Each row is a point on a landscape with many peaks, with its height.
A climber steps from a point to the highest of its 2 nearest points, and stops where none of them is higher. Distance is the straight distance between rows; heights are no part of it.
Taki: [107 119 117 100 130 128 137  95 100 129 121 163 187 121 101  91 131  88
 126 106]  (h 6.87)
luzar: [115 144 156 107 128 178 140 129 133  90 175  74 126 157 159 117 127 151
 107 182]  (h 3.60)
Buki: [158 151 128 156 110 160 143  90  98 154 134 177 143 118  59  92 144  93
  97 145]  (h 3.38)
vaf: [129  84 114 153 162 113 107 166 164 114 100  99 104  98 125 180 129 117
 105 111]  (h 2.73)
lukiz: [134 145 156 119 126  87 116 158 138 138 133 103 112 170 153 123 101 151
 134 159]  (h 2.87)
paz: [131 152 136 149 124 104 124 131 142 108 121  82 114 129 137 144 146 124
  83 165]  (h 4.07)
fonor: [119 106 158 142 158 118 160 146 112 137 103 118 120 187  85 142 121  89
 102 154]  (h 0.96)
Biran: [132 187 109 111  75 120  83 149 145 105 135 128 141  92 185  99 106 164
  87 166]  (h 5.45)
Sepi: [106 105 143  99 140  73 135 118 129 133 133 146 108 147 147 133 143 154
 161  94]  (h 1.99)
zisu: [ 99 162 152 143 140 165 176 107  93 106 137 110 148 148  93  88 128  77
  90 163]  (h 2.64)
Duto: [115 149  98  99 100  90  86 137 141 115 122 124 143  86 192 129 131 167
 142  99]  (h 3.18)
sos: [ 77 146  73 120 136 100 104 118 117  83 139  97 149 101 190 122 195 139
 172  87]  (h 3.07)
lom: [122 137 104 110 113 114 115 118 129  99 146 127 150  56 192 136 161 164
 152  82]  (h 3.28)
Tol: [146 152 150 147 105 129 167  77 135 111 165 157  70 122  98 114 150 151
 120 145]  (h 5.04)
zoru: [159 115 171 126 146 186 115 161 143 151 156  96  93 158 132 129 102 141
 116 171]  (h 5.48)
mogaz: [158 100 132 162 136 123 137 120 144 118 118 122  97 118  87 148 160 110
 112 127]  (h 5.59)
Sabis: [123 136 116 130 133 144 160  67  84 120 118 177 178 110  84  92 166  77
 140 102]  (h 7.34)
kadi: [117 123 107 133 153  84  91 135 130 144  66  96 176  88 151 146 149  94
 145  99]  (h 5.69)
Buk: [175 141 164 124 116 167 124 121 157 151 145 134  88 108 144 129 118 170
 144 156]  (h 3.68)
malor: [143 170 149 162 119 142 151  97  80 179 104 132 161 130  65  97 135  70
 107 151]  (h 3.66)
guk: [127 169 117 138 110  99 120  84 104 152 105 180 168  85  90  86 161  80
 125 116]  (h 2.19)
garor: [160 117 126 180 133 160 127 141 166 142 118 118  90 118  74 156 115 126
  59 167]  (h 3.27)
Sapin: [147  63 141 171 174 152 109 138 164 203  88 110 102 136 116 157  99 114
 166 108]  (h 6.33)
kuvep: [121 155 152 152 110  59 170 143 140  93 143 121  50 168 100 150 132 141
  96 142]  (h 1.79)
fad: [120 177 154 120 106  73 132 111  82 142 180 160 124 181 151  78 148 114
 175 149]  (h 0.28)
sipor: [148 156 165 143 115 177 149 173 105 154 140 116 139 172 100 121  78 114
  90 209]  (h 6.84)
muko: [151 156 142 136 159 198 123 112 103 186 115 127 179 138  96  92 102  80
 116 164]  (h 4.13)
Zegup: [152 117 145 124 118  98 160 114  91 183 118 180 106 183  41 113 116  99
 127 114]  (h 5.41)
fipo: [ 74 145 147  89 142 120 123 120  86 115 158 133 129 169 173  81 133 131
 174 127]  (h 2.48)
lesik: [142 111 135 105 141 113 132 146 153 142 136 130  80  96 169 169 139 170
 165 103]  (h 1.42)
Sal: [101  56  91  93 133  94 110 184 145 145  91 177 139 138 120 158  51 136
 121  66]  (h 2.18)
rufo: [125 118 145 147 137 158 160 136 163  92 152 108  61 165  97 149  99 126
  67 163]  (h 1.50)
tudir: [117 125 121 159 155 178  91 141 131 168  84 112 178 118 100 115  84  70
  99 135]  (h 6.91)
Fose: [138 141 150  92 110 199 151  98 101 127 179 169 107 156 139 102  93 155
 132 148]  (h 5.25)
vamaz: [128 136 139 111 114 206 132 129 117 129 157 130 147 142 136  98  81 132
  96 183]  (h 7.65)
Vap: [136 143 127  89 115 152  88 135 127 133 137 127 172  80 209 116 110 178
 169 122]  (h 4.62)
kupum: [164 115 160 134 144  70 125 115 119 170 102 127 125 150 100 159 149 126
 158 119]  (h 2.35)
tibi: [123  49  99 103 115 134 109 165 138 160  90 192 156 115 143 144  53 137
 142  95]  (h 2.11)
vepo: [155 132 143  78  97  78 137 159 115 155 146 151  88 191 149  94  99 179
 178 109]  (h 1.82)
Keki: [121 121 152 109 140 130 152 154  80 157 129 141 155 196 114  90  90 106
 152 135]  (h 3.25)
lafo: [159 116 136 120 137 117 153 120  86 202 110 156 135 186  79 106  93 116
 163 114]  (h 5.16)
guti: [121  81 151 107 162 154 143 140 131 152 136 145  97 166 110 143 109 124
 152 107]  (h 5.93)
Vegal: [126 156 166 126 128 129 140 157 131 103 161  84 109 153 123 134 134 136
 107 168]  (h 3.82)
Fafe: [101 121 124 127 150  59 118 124 108 131  75 109 168 124 119 135 153  75
 147 101]  (h 5.46)
lizu: [152 112 111 151 126 185 105 145 151 123 127 104 142  83 132 155 139 132
 113 148]  (h 3.33)
mim: [112 131 119 134 119  81 170  86 144  91 143 146  81 109 106 139 168 151
 128  75]  (h 4.17)
nafo: [ 66 108 119 111 143 215 168 129 155  66 176 133  79 171 149 133 112 134
 132  97]  (h 5.47)
ruz: [150  99 104 172 133 226 120 137 152 123 144 118 138 107 114 151 167 108
 139 124]  (h 3.14)
kunar: [105 140 144 108 112 135 145 107 147  99 182 129  67 103 156 139 133 209
 128 131]  (h 4.27)
zodu: [166 129 157 137 149 230 129 105 132 193 145 132 129 135 125  92  98 121
 142 161]  (h 4.50)
Bep: [ 53 110 132  81 157 109 140 138  97  88 155 135 118 184 170 110 118 149
 147 119]  (h 2.36)
Sino: [ 70 128 118 138 132  64 132 117 123  93 106 113 124 138 127 121 160 112
 129 109]  (h 3.48)
Nupes: [100  68 143  98 112 174 119 164 143 156 131 182 131 116 183 163  63 185
 147  60]  (h 1.97)
fusog: [153 103 108 147 117  75 101 117 133 161  61 151 159  68  76 139 132 102
 111 108]  (h 7.18)
kopu: [178  86 113 178 144 148  75 146 169 163  84  92 140  81 114 162 116 132
 127 140]  (h 6.29)
leb: [180 109 118 155 118 143  85 148 169 174  86 127 131  66 112 150  94 156
 102 150]  (h 6.06)
lera: [ 86 111 104  93 139  57 115 122 101 131  98 168 173 135 135 112 137 101
 169  80]  (h 5.65)
Feg: [ 30 134  91 103 138  91 117 142 106  65 136 131 162 123 159  94 131 121
 129  84]  (h 6.01)
muve: [145 108 146 108 158 125 124 117 129 146 125 107 122  93 169 159 163 152
 185  78]  (h 1.34)
kirel: [ 73 149 107 106 137  94  78 166 115 114 108  89 184 117 182 119 145 115
 123 120]  (h 3.31)
Fada: [133 145 134  97 123 147 104 106 110 176 112 129 181 143 126 107  86 126
 135 148]  (h 2.95)
rep: [119 144  88 154 118 140 153  96 144  73 137 124 117 111 113 129 159 142
 116 115]  (h 3.49)
nugur: [134 117 112 109 126 229 135 112 106 127 150 167 176  84 142 105 132 110
 149 116]  (h 8.53)
Rolab: [148 110 106 183 125 251 126 125 171 103 165 111  97 114 120 135 137 128
 121 150]  (h 2.94)
zop: [115  95 161 103 156 145 160 144 118 119 163 134  87 209 127 140  95 133
 137 115]  (h 5.73)
Dipo: [100 162 138  96 110 103 113 104 108 109 148 145 125 140 162 100 129 155
 155 145]  (h 2.59)
debu: [139 137 136 103  98  78 124 162 110 147 116 136 137 190 128 100  93 148
 143 143]  (h 2.99)
fisiv: [187 136 121 140  96 142  77 150 158 161 100 124 158  65 148 135  73 169
  98 170]  (h 5.84)
Voki: [ 93 160 105 124 127  60 104 117 124  86 131 133 123  97 178 112 174 114
 161  98]  (h 2.92)
ger: [173  86 150 123 133  65 124 123 142 185  98 158 106 159 108 142 109 144
 171 100]  (h 2.24)
bam: [125 113  81 143 127 135 148  82 110  94 106 158 166  95  79 115 166  76
 136  72]  (h 6.79)
sefi: [163 126 121 133  86  56  99 152 175 165  89 157 101 126 119 147  94 159
 101 134]  (h 3.91)
zoke: [134 123 156  94 143 136 130 155 140 115 162 113  79 173 170 143 114 197
 150 139]  (h 1.57)
gazib: [ 95 156 150 110 152 104  98 156 121 111 121  70 171 136 180 116 122 122
 140 141]  (h 3.43)
mar: [118  96 115 111 123  86 136  92 108 133 113 186 142  79 133 130 145 119
 161  64]  (h 6.19)
pagiz: [137 141 182 134 167 118 112 130 109 143 120  68 126 158 143 126 166 120
 156 155]  (h 3.75)
virov: [159 152 122 114  77 107 110 106 149 119 140 167 110  72 146 133 134 146
 110 127]  (h 1.51)
gimum: [198 123 143 151 145 124 127  90 155 153 142 133  81  89 107 155 150 144
 128 128]  (h 3.12)
Pudu: [ 71 102 132 101 129 165 156 169 145 101 165 152 121 108 201 179 101 173
 149  50]  (h 1.86)
kefu: [164 132 121 154  96  78 105 138 161 144  83 137 102 112  97 161 112 129
  65 143]  (h 3.71)
firak: [134 136 161 148 123  70 167 121  82 160 105 169 129 161  56 111 138  85
 123 131]  (h 5.75)
Pege: [138 144 128 159 121  31 120 124 130 138  95 138 115 107 109 132 149  86
 109 106]  (h 3.22)
Rorag: [149 130 145 124 152 195  90 162 147 154 121  57 160 144 182 142  75 133
 129 173]  (h 5.10)
Gozik: [125  87 144  95 162 107 126 132 123 147 118 124 125 156 159 153 107 139
 180  92]  (h 2.08)
Kasuf: [119 180 132 149 116  96 128 100  94 145 118 139 165 119 120  82 156  64
 132 147]  (h 2.38)
nevo: [152 116 173 158 172 129 142 142 145 160 114  97  88 194  77 144 121  84
 114 159]  (h 1.09)
Nelis: [137  88  85 158 145 138 139  99 130 100 109 141 136  85  79 141 162  92
 124 102]  (h 6.35)
Geli: [181  98 128 160 154 188 138 103 150 155 152 136  88  77 112 141 144 133
 136 118]  (h 3.32)
sez: [170  82 135 171 172 152 103 145 167 182 108  87  97 112 118 156 115 111
 123 135]  (h 6.55)
Terez: [184 166 164 134 110 111 126  68 123 156 141 137 119 112  96 108 151 117
 138 152]  (h 2.60)
gegu: [ 64 104 110 109 167  72 135 106 110  92 136 118 112 118 163 142 175 117
 171  56]  (h 3.16)
dazed: [138  99 116 151 153 192  79 153 148 179  95 115 164 128 138 127  79 110
 114 142]  (h 6.66)
tasog: [103 163 134 126 106 118 118 151 114 122 121 112 172 133 128 107 115 111
  98 159]  (h 0.54)
pav: [163 141 166 125 125 181 159 102 138 120 183 122  78 124 149 129 130 170
 136 152]  (h 3.88)
fuda: [104  98 143 116 116 227 146 139 139 118 170 115 101 154 152 135  85 128
 113 135]  (h 5.95)
sazoz: [163 110 169 140 145 188 102 135 153 164 128  78 118 134 159 143  92 134
 146 161]  (h 5.28)
zuvi: [ 62 109 113 101 132  35 132 170 132  92 132 128  80 174 136 157 104 157
 117  92]  (h 2.15)
Pavaz: [129 176 128 131  86  82 134  78  93 135 169 205 124 125 133  83 142  89
 142 126]  (h 2.23)
Zof: [122 134 119 119 127 129 134 140  85 169  99 141 189 161  96 111  93  96
 133 136]  (h 3.10)
Kopam: [115 145 108 125 103 143 169 119 166  74 155 140  76 110 129 136 112 198
 105 128]  (h 4.46)
Vur: [179 127 167 118 130 186 126 104 119 184 148 170 115 144 114 108 100 150
 146 169]  (h 4.73)
Lil: [169 138 150 144 177 111 116 102 127 181  85  97 125 128 105 150 148 107
 159 114]  (h 2.49)
siniz: [144 132 177 104 115 170 154 115 132 117 184 129  60 113 186 144 116 207
 156 122]  (h 4.09)
Dep: [120 105 135 125 182 114 124 125 131 120 114  86 113 127 148 153 179 129
 167  93]  (h 1.26)
dotu: [150 165 167 144 152  70 106 157 127 151  94  65 133 160 150 149 145 115
 147 153]  (h 3.94)
Fakup: [124 150 115 144 129 152 113 138 132  78 133  55 165 127 142 125 178 123
 108 163]  (h 0.94)
vusif: [ 55  99 107  74 135  76 129 164 106 115 145 145 124 178 150 124 101 155
 166  96]  (h 2.28)
dupo: [131 128 132 137 179 161 157  75 103 122 150 118 124 143  96 109 175  91
 152 140]  (h 2.22)
Bog: [ 86 132 151  99 121 117 158 151 103 117 150 142 128 199 126 101 101 139
 110 161]  (h 7.66)
zevi: [108 144 122 127 112  98 114 199 124 133  85 102 174 142 124 126  95 113
  80 169]  (h 0.64)
metu: [150 138 148 158 156 185 153 114  79 161 122 130 154 133  55 106 128  64
 115 161]  (h 3.90)
sab: [105 125 131 125 121  43 164 133 140 103 134 144  57 162  94 158 122 169
 112 107]  (h 1.94)
kese: [125 152 167 112 159 119 137 134  86 161 116 121 159 180 117 104 137  94
 173 141]  (h 3.40)
nuzig: [187 116 120 150 113 136 124 107 132 205 102 201 122 100  68 123  84 145
 129 140]  (h 4.71)
bev: [122 116 120 172 178 144 145 120 137  89 129  86 141 139 114 151 193  82
 141 115]  (h 2.97)
bubug: [154 121 114 150 157 121 101 156 166 127 110  67 102 112 124 167 168 138
 125 117]  (h 2.84)
Mon: [139 161 153 115 125  86 102 124 118 143 144 110 124 128 177 113 139 150
 136 147]  (h 2.74)
movab: [123 174 149 154 133 124 147 131  90 126  99 112 171 147 109 100 150  77
 125 154]  (h 2.58)
lak: [167 131 148 168 122  67 129 131 132 150  89 138 131 126  84 146 151  86
 109 141]  (h 3.00)
bovi: [169 144 147 125 103  92 105 153 163 150 117  93 103 134 163 169 113 181
 111 156]  (h 4.47)
Labo: [128 148 138  88 110 154  91 160 139 111 139  90 138  89 235 143 122 188
 139 137]  (h 4.77)
Kogef: [124 129 108 117 126 195 144  70  89 113 150 156 173  94 109  94 159  96
 153 121]  (h 7.96)
gen: [172 136 162 146 141 129 147 101 157 123 165 109  52 123 112 155 162 161
 128 144]  (h 2.93)
tem: [138 114  86 151 130 113 108 150 153  94  86  88 162  85 114 153 173 101
 103 102]  (h 3.13)
deru: [138 159 137 108 106 127 100 167 160 115 135  57 114 143 184 141 105 180
  87 178]  (h 4.79)
lupig: [139 103 136 120 117 216 124 146 143 145 147 144 125 115 155 142  86 131
 121 133]  (h 6.18)
Nefab: [ 90  55 113 134 158 120 147 141 139 118 109 157  98 153  96 148 109  94
 111  62]  (h 2.37)
pok: [145 103 156 106 148 102 134 158 152 147 139 123  69 156 170 168 110 202
 169  99]  (h 1.49)
sivu: [160 127  97 169 108 217 139 120 157  84 160 116  96  87 116 154 120 154
  89 157]  (h 2.91)
kaza: [137 134 106 134 125 173 141  91 126  83 154 107 119  91 135 122 176 141
 125 147]  (h 3.70)
Duta: [129 137  62 124 103 188  84 150 138 103 101 104 222  79 158 115 116 127
  92 156]  (h 2.71)
dipok: [167 159 153 157 122  49  92 166 155 145  82  62 121 146 145 175 131 142
 121 163]  (h 4.14)
dero: [109 149 148 121 144 195 132 116 120  86 170  67 154 147 145 104 157 117
 128 156]  (h 3.39)
tavag: [153 106 116 184 105 186 120 151 178 120 146 120  91  89 106 144  98 148
  62 167]  (h 3.09)
vem: [148 158 154 125 114 160 150  81 124  97 188 125  88 108 158 116 173 173
 167 136]  (h 3.65)
sep: [102 128 107 152 108  16 112 125 129 108  89 158 137  97  97 134 155  92
 105  76]  (h 3.45)
zodug: [132  94 150 134 128 223 121 167 152 142 162 123  85 174 145 130  82 146
  95 172]  (h 5.71)
vidoz: [ 81 120 132 123 154 192 158 146 147  98 172  93  76 160 158 134 114 129
 125 129]  (h 5.70)
koso: [172 170 108 131  68 108  99 109 148 124 146 127 104  53 170 139 167 156
 125 139]  (h 1.41)
koge: [145 125 137 134 119  86 151  76 128 130 150 163  90 110 126 133 150 148
 155 105]  (h 4.41)
Pani: [150 140 141 117 149 158 100 117 114 142 111 125 172 105 138 113 117 111
 133 138]  (h 2.85)
dom: [ 93 107  91 113 101 181 145 142 147  83 158 150 109  91 139 141  80 162
  84 120]  (h 4.86)
Pased: [ 96 107  87 151 122 170 167 123 160  87 142 153  87  93 129 151  94 152
 119  86]  (h 5.05)
bop: [115 147 124 119  93 147 148  95 112  94 155 133 133 120 125  89 129 129
 111 152]  (h 5.68)
goti: [131 163 135 134 104 107 160  98 111 107 154 144  97 138 123  93 153 126
 126 142]  (h 5.36)
Limi: [147 150 110 110  87 124  80 146 152 132 105 122 141  92 165 133  85 170
  95 168]  (h 5.64)
kobak: [144 160 181 119 163 178 138 132  92 165 121  89 159 191 124  94 115  89
 168 163]  (h 3.23)
dizo: [133 121 115 162 145 153 109 130 119 163  78 121 201  93  87 134 120  66
 125 119]  (h 7.22)
kir: [182 114 119 126  75 116 130 118 140 168 112 206 115  93 112 127  94 188
 102 129]  (h 4.28)
beg: [111 123  67 127 125 188  94 143 124  78 122 104 213  90 147 128 149  86
 110 130]  (h 2.57)
zisip: [166 112 140 142 186 144 101 119 151 169  86  73 157 106 135 136 147  97
 174 120]  (h 2.61)
reziv: [148 105 117 179 155 132 137 106 143 111  98  94 131 109  59 153 180  83
 115 106]  (h 5.94)
Kabi: [139 179 147 159 118 176 161 110 104 108 153 109 146 135  76  88 162  99
 102 181]  (h 2.89)
rozin: [ 95 142 158 118 156 127 119 144 103 131 127  86 165 171 143 116 147 108
 145 147]  (h 3.57)
neti: [114 169 115 107  80 119 154  70  99 124 140 208 150 112 100  74 137  99
 122 135]  (h 2.05)
mame: [107 110 119 105 147 234 117 123 118 154 137 137 175 129 144 102 120  87
 134 121]  (h 8.08)
doga: [148 113 132 100 113 111 154 171 103 160 122 148 128 216  97 103  80 129
 125 126]  (h 3.11)
sina: [146 103 112 149 124 216 105 133 157 178 124 132 143 100 121 127  78 115
 103 142]  (h 6.44)
zas: [141 155 133 146 142 136 131 129 125  99 151  42 111 135 134 142 196 128
 130 171]  (h 1.07)
div: [ 92 100 120 105 175 135 131 118  98 139 122 138 165 130 119 124 136  87
 135  97]  (h 6.54)
lovu: [150 145 146 112 132 175  89 150 150 120 132  70 155 117 197 146 111 174
 127 166]  (h 4.94)
Tagel: [152 117 110 156 159 114 130 126 130 162  73 147 155  98  65 129 131  86
 116 124]  (h 7.68)
mipos: [ 94 108 105 118 169  95 120  94 124 122 139 118 137  91 170 135 192 136
 194  68]  (h 3.05)
diges: [112 114  86 139 172 156  98 120 111 108  93  88 204 106 137 120 184  85
 149 107]  (h 5.67)
tuka: [166 158 105 129 106 151  97  79 132 127 145 140 163  60 156 123 170 147
 144 134]  (h 4.24)
dag: [147 128  88 143 119 114  84 139 143 119  78  97 194  60 145 147 153 126
 100 125]  (h 2.96)
gase: [142 153 157 114 122 177 124 138  99 149 119 122 152 154 112 110 105 123
 102 186]  (h 7.25)
kas: [109  89  99 142 139 127 136 156 168  85 132 103  92 111 106 182 123 139
  99  99]  (h 2.62)
rap: [163 137 127 180 107 113 119 126 165 129 114 135  93  98  64 140 137 135
  60 149]  (h 3.47)
Mibu: [ 92 142 100 152 114  48 132 116 136  75 114 127 112 105 108 142 173 104
 102  97]  (h 3.69)
beri: [118 135  89 108  78 144 132  81 100 127 133 209 182  83 129  81 127 108
 114 121]  (h 1.88)
Gogo: [ 91 129  88 143 132  47 144  98 147  71 142 133  84  99 128 144 186 128
 148  84]  (h 3.95)
rus: [172 118 141 144 106 131 155  65 143 136 159 189  88  97  96 119 148 128
 141 129]  (h 4.70)
gal: [ 84 146 100 123 134 115 106 134 120  79 118  96 168  96 171 132 151 129
 135 100]  (h 3.20)
fim: [138 155  80 130 102 144  76 133 139 108  99 102 209  69 172 129 155 139
 121 149]  (h 2.83)
dupon: [105  66 101 149 144 120 144 140 173 114 115 137  89 113  82 182 118 108
  93  77]  (h 2.50)
Nepaf: [137 127 158 106 134 193 147  96 108 159 153 149 119 170  99 109 103 118
 133 155]  (h 4.98)
bige: [108 109 118 119 122  20 129 156 140 115 110 146  90 158 118 142 111 141
 120  89]  (h 2.06)
nebu: [175 161 137 153 120 183 145  76 114 125 141 136 121 110  73  91 163 114
 100 152]  (h 3.15)
mer: [131 139 161  87 113  99 160 131 133 116 173 144  49 166 155 131 111 206
 146 130]  (h 1.66)
tuduf: [170 104 119 123 131 118 137 122 125 204  91 185 131 139  65 120  91 108
 146 119]  (h 4.95)
gidig: [ 69 104  70 147 149 180 114 158 120  82 116  82 212 127 132 131 157  72
 104 116]  (h 2.45)
lufes: [ 89 109 105 106 149 122 143 121 127 102 137 127 141 123 136 124 126 116
 126 116]  (h 6.28)
nosum: [105 187 145 105 106  96 123 113  88 160 141 146 159 171 149  69 129  97
 166 151]  (h 0.36)
zare: [164  83 145 115 153 106 128 149 141 182 107 143 115 177 141 164  88 149
 196  89]  (h 2.14)
Ravu: [149 150 143 128  97  94 106 130 153 138 131 116  97 122 128 143 127 151
  95 163]  (h 4.29)
rugaf: [141 107  93 166 152 149 130 107 124  89 135  95 145 112 132 161 216 109
 176  92]  (h 2.78)
Sim: [ 71 127 141 126 132  47 164 168  91 114 133 150 117 205  92  94 131 116
 131 126]  (h 6.53)
purus: [ 95 150 117  96 108  72  71 150 125 125 109 125 157 117 187 117 109 139
 126 125]  (h 3.21)
besu: [185 137 125 136  83  76 110 118 159 183 108 180  99 119 100 130 103 163
 132 134]  (h 4.08)
fani: [165 145 150 170 148 143 154 125 134  98 144  65  96 145  87 144 186 109
 117 169]  (h 1.21)
lema: [170 146 125 153 170 160 132  90 116 134 141  85 141 116 111 114 195  87
 141 149]  (h 2.04)
beke: [132 108 137 141 128  83 162 192 125 133  94 125 113 192  81 147 104 104
  90 153]  (h 0.84)
reri: [170 157 114 154 107 195 120  83 138 102 163 133 129  74 138 116 192 163
 146 140]  (h 3.96)
toti: [ 31 120 114 103 136  80 155 139  79  87 140 171 137 193 120  85 118 122
 148 104]  (h 6.56)
lufe: [ 48 151 136 114 127  71 152 157  95  89 146 132 133 188 151  92 112 128
 120 154]  (h 7.21)
kavel: [136  59 131 121 108 166 120 154 151 178 115 184 124 110 151 159  70 159
 137  82]  (h 2.03)
Fadak: [136 127  76 148 122 144 129 123 161  67 126 101 155  96 116 150 164 121
 108 112]  (h 3.29)
Litu: [ 90 128 113 100  88  67 150 139 117 105 147 158 116 164 130 130 117 144
 107 114]  (h 5.01)
Zil: [113 135 148 133 121 107 168 151 139  97 149 133  65 183 103 148  98 144
  78 153]  (h 1.64)
Vufo: [134 111 146  90 108  93 153 152 116 138 173 156  57 194 118 105  95 183
 147 118]  (h 1.75)
maku: [110 117 155  86 131 168 157 123 118 121 186 156  88 167 136 132  89 148
 140 143]  (h 5.49)
tebe: [116 126 144 136 115  67 172 174  76 150 112 160 119 192  75 115 111  97
 138 141]  (h 6.16)
fadam: [ 89 106  95 110 134  62 146 100 105 132 103 165 141 121  99 124 143 108
 134  67]  (h 5.89)
rola: [133 146 110 118 116 162  94 115 115 140 129 121 175  52 191 118 158 152
 170 126]  (h 4.45)
tugi: [120 114 113 115 101 157 150 143 167  93 147 148  75 117 115 152  87 168
  77 152]  (h 4.67)
Vebip: [ 96 134  93 118  94  78 159 119 134  87 135 176 103 124 111 128 106 157
  85  96]  (h 5.24)
Meged: [ 60 119 141 109 129  58 144 164  87 102 158 141 111 214 136  82 122 142
 159 118]  (h 6.86)
fis: [ 72 113 108  78 133  76 124 189 141 101 147 127  95 187 165 154 107 177
 144  94]  (h 2.21)
veg: [183 158 147 142 127  88  82 151 165 140 103  55 112 103 162 169 133 157
 124 143]  (h 4.30)
kanip: [186 118 130 160 127 190 116 130 160 145 140 116  87 100 138 152 128 150
 115 147]  (h 3.50)
Zemum: [139 133 112 100  97 146 118 102 135 140 123 168 143  89 140 118 127 145
 126 133]  (h 1.62)
tok: [182 116 117 127  91 157 108  97 148 197 122 187 134  74 102 129  92 166
 104 162]  (h 4.49)
sem: [ 36 118  65 107 118 112 137 127 126  44 136 142 149 106 154 127 114 133
 118  75]  (h 5.79)
nida: [132 126  99 128 116  73 104  97 124 170  73 165 173  77 117 121 122 111
 142  91]  (h 6.77)
Vativ: [141 124 103 125 143 127  96 109 117 134  86 100 202  68 135 132 167 104
 162  96]  (h 5.92)
vus: [114 136 100 104  93 151 138  95 116 114 131 187 172  53 141 109 142 144
 136  97]  (h 1.74)
Fos: [ 73  85 122  81 126 174 126 166 133 115 127 181 152 102 195 157  83 163
 163  51]  (h 1.92)
Totof: [140  64 157 138 158 159 124 144 163 186 126 122  94 159 141 161  98 133
 157  92]  (h 6.14)
defo: [130 135 138 144 106  67 124 192 130 150  76 110 138 175 101 131 110 133
  87 153]  (h 0.73)
saz: [151 129 127 140 164 158  93 125 110 159 102  90 195 119 141 123 135  83
 161 125]  (h 2.72)
Guvim: [141 107 107 106 106  80 109 102 123 167 107 181 151  81 145 131 119 145
 158  95]  (h 6.47)
fere: [163 113 149 157 138 163 154 131 147 113 155  85  76 151  91 150 141 125
  91 163]  (h 1.36)
kadet: [145 105 128 143 121 116 142 120 161 133 121 148  72 117  99 162 117 151
 104 118]  (h 5.27)
Duzol: [ 27 110 105 101 157  76 148 136  85  78 121 145 169 154 116 100 122 103
 118  89]  (h 6.27)
kon: [115 111 117 129 168 152 126 103 109 105 141 118 158  85 160 151 199 110
 185  74]  (h 2.90)
dil: [133 149 127 108  98  82 116 174 164 110 139  89  88 142 163 171  95 194
  94 161]  (h 4.63)
rab: [137 161 149 155 112  85 127 146  91 158  93 115 155 133 111 137 154  85
 126 140]  (h 2.77)
gar: [134 190 121 132  76 113  96 153 128 110 130  96 148 107 145 118 111 138
  69 190]  (h 5.21)
gemut: [ 78 120 125 124 163  47 142 111 115  91 130 132 109 149 125 118 181  91
 161  77]  (h 3.30)
lerul: [ 58 138  86 126 113  98 155 108 126  54 134 157 120 108 128 112 122 142
 116 104]  (h 5.53)
beb: [ 72 103  91 139 136 186 176 118 156  60 147 141  85 140 131 129 102 121
 122  84]  (h 5.26)
tinop: [147 185 147 139  95  72 110  70 115 157 154 163 112 120 128 100 146 113
 153 137]  (h 2.41)
zitat: [140 135 138  98 101  70 117 134 118 152 129 158  93 150 168 121 120 164
 169 116]  (h 1.89)
nimo: [111 134 119 141 166 184 145 108 112  80 153  83 150 137 136 128 185  94
 149 119]  (h 3.19)
paze: [126 128 144  96 115 168 141 150 120 116 146 149 124 191 137 102  78 129
 104 167]  (h 8.09)
reb: [111 139 131  79  85  66 152 155 108 113 154 179  96 190 110  96 100 137
 126 117]  (h 4.81)
renak: [ 90 107 105 120 163  71 114 115 102 128  69 145 208 107 134 120 145  74
 150  72]  (h 5.43)
Zod: [153 161 190 134 156 171 141 120  99 156 149  82 125 164 118 119 127 104
 138 191]  (h 3.04)
kino: [145 142  99 159 129 104 108 152 154  89 108  58 133 101 137 177 187 113
 106 124]  (h 2.98)
zon: [147 144 139 119 111 137 129 101 129 105 156 125 115  85 169 134 170 159
 153 102]  (h 3.44)
didu: [181 158 173 148 132 152 124 104 128 165 125 108 115 144  96 116 145 118
 138 171]  (h 2.82)
rakev: [ 94 122 110  97 124 149 159  96 130  96 146 167 134 112 119 103 109 126
 113 120]  (h 6.00)
Nep: [113 174 127 122  88 120 100 172 153 100 143  81 131 135 171 108 103 169
  62 205]  (h 4.97)
sor: [165 135 167 166 144 110 157 139 141 146 128  99  80 159  93 137 132 122
  94 158]  (h 1.22)
Doz: [150 146 153 134 141 232 102 133 119 192 132 113 177 139 127 104  82 102
 136 173]  (h 4.31)
mumi: [101  53 105 129 129 101 137 169 136 142  93 166 114 156  84 158  74 113
 117  77]  (h 2.26)
libep: [121 135 137 157 160 173 173 101  85 102 139 125 128 166  75 112 156  75
 112 136]  (h 2.42)
nek: [113 172 161 101 112 117 115 138  96 138 128 128 178 161 160  85 116 121
 127 172]  (h 0.45)

For each start below, name the point where the climber stops.
Pudu => Tagel
malor => sez
Fadak => Tagel
siniz => Tagel

Write out the way that a climber takes from each point below.
Fos => Nupes kavel tibi Sal mumi Nefab dupon kas vaf bubug kino tem Fadak rep kaza reri tuka rola Vap Labo lovu Rorag sazoz zoru zodug fuda lupig sina dazed tudir dizo Tagel
Duta => fim dag tem Fadak rep kaza reri tuka rola Vap Labo lovu Rorag sazoz zoru zodug fuda lupig sina dazed tudir dizo Tagel
dupo => libep zisu Kabi nebu Buki malor metu muko Doz zodu Vur Nepaf Fose maku zop guti Totof Sapin sez
koso => tuka rola Vap Labo lovu Rorag sazoz zoru zodug fuda lupig sina dazed tudir dizo Tagel
